A landscape with many peaks, sampled at points; each row gives a point and its height.
From any point a climber steps to the highest of the 4 points nearest to it. It stops when none of these is higher. Distance is the straight distance between rows; heights are no part of it.
natib h=376: [  1   3 -27  -6  -6   1 -17  11 -25   2 -28  -4  16  17   7  -8  45   2
   7  -4]
gid h=263: [ 66  -8 -20 -26   5 -15   2 -38   8   7  -7 101   5  16  37  -2  -4 -73
 -16 -15]
Gunib h=436: [-28  11  43  21   5  -5  10 -24  24   8  41  -5 -18 -38  -3   6 -72   4
   2  20]
vipum h=729: [ 38 -16  -5 -19  -7  25  43 -15  11   5  14  61   1   0  16   6 -23 -43
  12   1]
Neri h=439: [-10   3  28 -11  16  20  26 -31  22  10  23  26 -13 -23  11  20 -57 -10
   2   5]
Butab h=257: [-12  32   5  -2  -6  -2   7  30  -5 -20  -7 -55  13 -10 -10 -14  12  35
   4  -2]
Pepi h=495: [-12  20   4   7  -2  -9  14  20  18 -12  22 -68   5  -4 -36  -1  -6  39
  -1   0]
nite h=597: [-35   7  24  28   5 -12   9  -8  26  22  37 -30 -19 -19 -18   8 -55  20
   7  10]
fibi h=411: [  8   1 -20  -3  -8   2  -4  17  -6   1 -31  19  13  20   4 -10  41  -7
   3   1]
Rapu h=596: [ -1  13   5 -12  -3  -2  28  -9  17   0   5   1   6 -24 -12  13 -39  19
   0   9]
zot h=507: [-16  14  41   7  16  16  16 -43  33   3  29  30 -22 -34  13  22 -81 -11
   4  22]
ladu h=607: [ -9  24   5  -8 -11  -1  13  13  26  -2  15 -31   5  -7 -22   1 -21  38
  -1   7]
Fozo h=327: [ 53 -15 -37  -7  -5 -21 -36  -6 -19  16 -17  46  16  14  23  -7  65 -13
 -17   1]
tipug h=570: [-21  15  19   8  -3  -6   9  11  28  -1  35 -47  -3 -22 -17   3 -40  35
   4   6]
kod h=378: [ 56 -17 -22 -19   5  -8  -8 -25   3  27 -22  75  19   7  43  -6  18 -46
 -26 -14]
zun h=192: [  1 -17 -39  12   0  -4 -43   4 -50  -6 -43 -19  13  36 -15   7  77  16
   6  -7]
solu h=421: [ -3  12   5 -19  12  14  32 -23  14  18  17  43 -15 -11  16  17 -47  -6
   4  11]
Lako h=392: [ 53 -18 -19 -39  -7  -6   9 -19  18   8  -5  78   2  19  35   2  14 -61
  -7   0]
bezip h=528: [-44   5  65  27  12   4   6 -29  26  -6  44   7 -31 -39  14 -11 -89 -24
   1   7]
Gebut h=253: [-53   5  73  31  23  28  16 -18  42 -22  41   4 -40 -51  18 -27 -95 -50
  12 -19]
puroz h=506: [-10  18   7 -11  11  23  40  -2  10  13   9  11   2 -12  -2  22 -46  12
   5  10]
Sifis h=22: [-26   8 -26  -5   6 -13 -38  22 -64  -9 -39 -44  14  23 -29   4  48  16
   0 -16]
Tiko h=465: [-11   6 -10 -22  -9  24  33  -7  16  10   7  24   7 -12  -3   2 -40   9
  12   3]
pepar h=198: [ 24 -28 -33  -1   5 -20 -57   6 -58   6 -31 -16   8  41 -14  23  95  27
 -12  -6]
Ret h=186: [-20  16 -26  10   3 -14 -26  20 -36 -17 -42 -17  15  12  -9 -16  51  15
   6  -9]
ligar h=595: [-47  -2  36  34 -16   0   8  17  30 -11  40 -83  -8 -12 -35  -3 -38  29
  16   2]
zefe h=206: [ 42 -26 -41  -9  12 -23 -53  -4 -43  14 -19  29   2   9  22  -6  85  13
 -26   1]
sulaz h=155: [ 62 -41 -46  -8  20 -38 -38   1 -64  13 -16  -9  -6  44   1   1  97  42
  -5  -8]
riba h=356: [ 13 -12 -14  -7  -1  11 -18  15  -1   4 -25  25  15  11  21 -14  29 -33
   1  -8]
vopo h=484: [-12  10  24   1  10  17  20 -36  18  15  25  35 -14 -33   9  21 -59 -13
   6   7]
lavi h=343: [-13   9 -26   2  -2  -6 -26  26 -32 -12 -38 -12  16  19  -8  -2  43   3
   1   2]
bof h=167: [ -3 -15 -32  -2  -3 -13 -51  21 -44  -3 -31 -11  10  25   0  -1  67   8
   5  -4]
leman h=412: [-16  33  15  23  -3 -13   5  43  12 -23   7 -80  20  -6 -37  -8  15  44
   0  -5]
Bik h=317: [-12  37   8   5  -7 -10   8  40  -4 -33 -11 -69  14   1 -39 -15  22  47
  12  10]
pozo h=516: [-30   4  50  15  27  16   4 -26  21  -3  29  19 -33 -31  -2  10 -87 -14
  -7  16]
nuse h=183: [-32  35 -10  12  -4 -12  -1  31 -22 -26 -27 -51  12   0 -18 -11  29  31
  -3  -6]
Togu h=334: [-19   5  26  -3  -4   1  15 -19  27  14  26 -10 -13 -28 -12  12 -49  24
   0   5]
ped h=539: [-17  11   9  11  -5   2  16  17  22  -1  15 -59  -3 -18 -20  -4 -21  45
   3   5]
lav h=509: [-16   7  12   0  -1  -5  24   3  33  13  21 -23 -13 -23 -14  13 -52  18
   3   5]
Palel h=557: [ 29  -6 -14 -20   0  13  32 -14  12   0   1  60  -8  16  30   1  -5 -39
   6  -2]
puru h=674: [  9   4 -13 -21 -20  12   3  10  -6  12 -20  20   9  14  14  -9  25 -35
  -3  -3]
dava h=467: [ 60 -30  -5 -21  -2  -6  23 -24   1   4   6  91   2  13  40   4 -14 -66
  -8  -1]
Niz h=744: [ 25  -6 -12 -21 -13  19  16   8  11  -4 -22  42   3  25  24  -6   3 -37
   5  -4]
ved h=254: [ 25 -20 -35   4   0 -17 -48   0 -36  -1 -35  24  10  22  10   4  62   0
   1   4]
nupak h=589: [-62  -3  55  25  14   5  11 -11  24  -1  50 -37 -33 -20 -31  -2 -74  -7
  14  14]
gon h=501: [-21  20  14  23  -7   6  16  15  25 -16  19 -70   5  -8 -27  -9 -12  40
  -3  -5]
vobo h=304: [ 25 -20 -15  -7 -13 -16 -28  -6  -4  14 -34  36   3  19  24  -9  46 -36
 -10 -15]
zimi h=281: [-14  21 -22  -6   0   8  11  26  -9  -9 -25 -13  26  -1 -14 -12  26  11
   8  -3]
sos h=256: [ -3   0 -30   0  -1  -3 -37  10 -49  -3 -39 -21  15  29  -8  -2  45  13
   4  -6]
zoma h=224: [ 22 -26 -30   7  11 -16 -53  -1 -41  15 -14   2   3  30   5  -4  78  11
  -2 -19]
fev h=502: [-32   3  61  29  23   9  10 -33  36 -12  32  29 -29 -56  19  -9 -95 -41
   2   8]
dekas h=660: [-48  -5  36  25   8 -10   8   0  30   0  41 -51 -11 -16 -16  -1 -61  28
   4   1]
basim h=519: [-31  16  25  24 -12  -6  -1  27  21 -19  30 -92  16 -10 -34   1 -17  39
   1  -3]
Tizes h=269: [-21  26  -3  -5 -10   4  17  19  13 -10  -7 -37  19  -4 -21  -8  15  23
  -1  -5]
bukup h=693: [-42  -9  43  14   3   5   6 -14  39  -4  46 -13 -29 -24 -11  10 -74   5
  15   9]
bures h=598: [ 28 -14 -21  -7  -2   3  16   2   0   4 -12  62   4  18  28   0   8 -46
   5  -1]
Vaf h=185: [ -7 -13 -29  11   7  -9 -43  17 -58  -8 -41 -32  -1  27 -21  15  66  30
   3  -3]
Kibed h=651: [ -5   6  21  -1  12  33  25 -42   6  15  23  49 -15 -38  27  19 -65 -15
  -3   9]
kuge h=223: [-29  46   2  10   5 -27 -12  36 -24 -34 -27 -63  13   2 -39 -12  32  45
  -5  -8]
Timu h=517: [ 23  -1 -17 -23   1  14  31   4   4   6 -16  33  15  16  14   3   6 -19
   5   2]
Rotu h=348: [ 58 -15 -30 -17 -13 -26 -30 -21 -22  21 -21  49   7  14  36  -8  58 -20
 -21 -13]
kozi h=296: [ 16  -6 -27   8  -9   0 -39   6 -17   6 -27  11   7  26   9  -3  57 -14
  -2  -9]
tefi h=243: [ 23 -19 -23   3  -8  -9 -39  -3 -14   8 -30  20   8  27  19  -9  53 -25
 -15  -6]
fudas h=231: [ 37 -26 -40  -1   2 -11 -51  -8 -39  17 -30  16  -4  18   9   3  81  13
  -5  -5]
Zit h=784: [-54   4  59  35  -2  -2   9   2  28   7  47 -42 -30 -19 -22  -6 -67   3
   4   5]
Fop h=610: [ 33 -17  -6 -25   0  28  38 -28   4   8  18  75 -14   4  34  10 -32 -56
   9  -1]
lor h=363: [ 11  -6   4 -26   4  25  32 -16  11   5  11  32 -10  -3  17   8 -23 -19
  -1   7]
rataz h=390: [ 35 -14 -18 -10 -15   4  -5   2  -1  13 -13  42   9  20  15  -8  34 -32
  -6 -14]
Suma h=413: [  1   3 -15 -28  -5  18  34  -2   8  15  -1  25  -2  -2   4  -2 -25 -13
   8   0]
Noter h=364: [ 67 -27 -33 -21  -2 -15 -31 -20  -3  14 -18  66   9  16  29  -6  44 -38
 -31  -7]
sagos h=218: [ 48 -32 -37  -9  10 -35 -50   0 -58  19 -21  -1   1  24   7  -3  89  27
 -12  -3]
bevok h=250: [-23  41  18  16  -5 -13   1  47  -3 -33  -2 -91   5  -9 -39 -11  28  48
  -8   2]
Lakan h=210: [ 46 -36 -46  -1  15 -29 -46  -4 -62   6 -15  -2   6  34  -4   3  96  24
  -3  -5]
Norur h=301: [-10  19 -12  -7  -2  -2  -4  29 -30 -18 -36 -26  24   9 -15 -17  30  20
  -5  -3]
suto h=280: [-12  23 -11   0  -2   3   4  21  -6 -18 -15 -30  26  -1  -2 -14  21  15
  -2 -11]
nal h=755: [-11  19   2 -12  -8  12  23  -3  24  -8  -2 -12  13 -16 -17   8 -20  26
  -6   8]
pebo h=555: [ 37 -18  -7 -17  -5   0  34 -19   1   9  11  81  -7  14  36   6 -13 -58
  -5  -2]
Pez h=294: [ 43 -18 -29  -4  -3 -20 -45  -9 -25   9 -19  29  13  19  19 -12  63  -4
 -10  -7]
Kaz h=437: [ -38    5   22   32   -6    6    2   31   35  -22   13 -105  -10   -9
  -40    3   -6   40   10   -2]
Mado h=297: [ 22  -8   9 -18  17  45  40 -37  13   6  17  67 -20 -15  23  27 -58 -33
  14  16]
Kupok h=454: [-29   2  41   0   7  12  25 -31  24   4  34  -5 -17 -40   6  20 -76   6
  -4  17]
Pigo h=427: [ -2   9  -6 -18   4  12  29  -2   3   0   1  -1   3  -7  -4   5 -25  -1
  14   5]
rom h=643: [-59   2  48  33 -20  -1   1   9  28 -11  39 -69 -20 -10 -27  -1 -46  22
  17  11]
doso h=513: [ 25 -22  -8 -25  -2  20  38 -12  12  11  -7  52   5  19  25  11 -16 -33
   3   6]
kigub h=620: [-41  -1  41  29 -13  -2  17  14  35 -11  38 -48  -7 -13 -21   1 -49  25
   2   9]
Sila h=313: [ -2   6 -25 -25  -9  18  21   7  -1  -2 -29  11  19   7   0 -10  11  -3
  -3   0]
ton h=553: [-54   4  62  37   9   4   5 -11  26  -3  44   0 -39 -28   2 -10 -72 -17
   7  12]
devev h=349: [ 44 -23 -21 -24 -11 -15 -13  -2  -6   8 -14  60  12  11  19  -9  25 -44
  -5 -19]
Kogo h=282: [ -29   14   24   42  -12    7   -1   44    2  -31    6 -113   -1   -3
  -44    3   11   54    6   -4]

For each start below, name the point where the climber stops.
Vaf -> Niz
zefe -> vipum
nuse -> Niz
Sifis -> Niz
Kogo -> Zit
Pez -> vipum
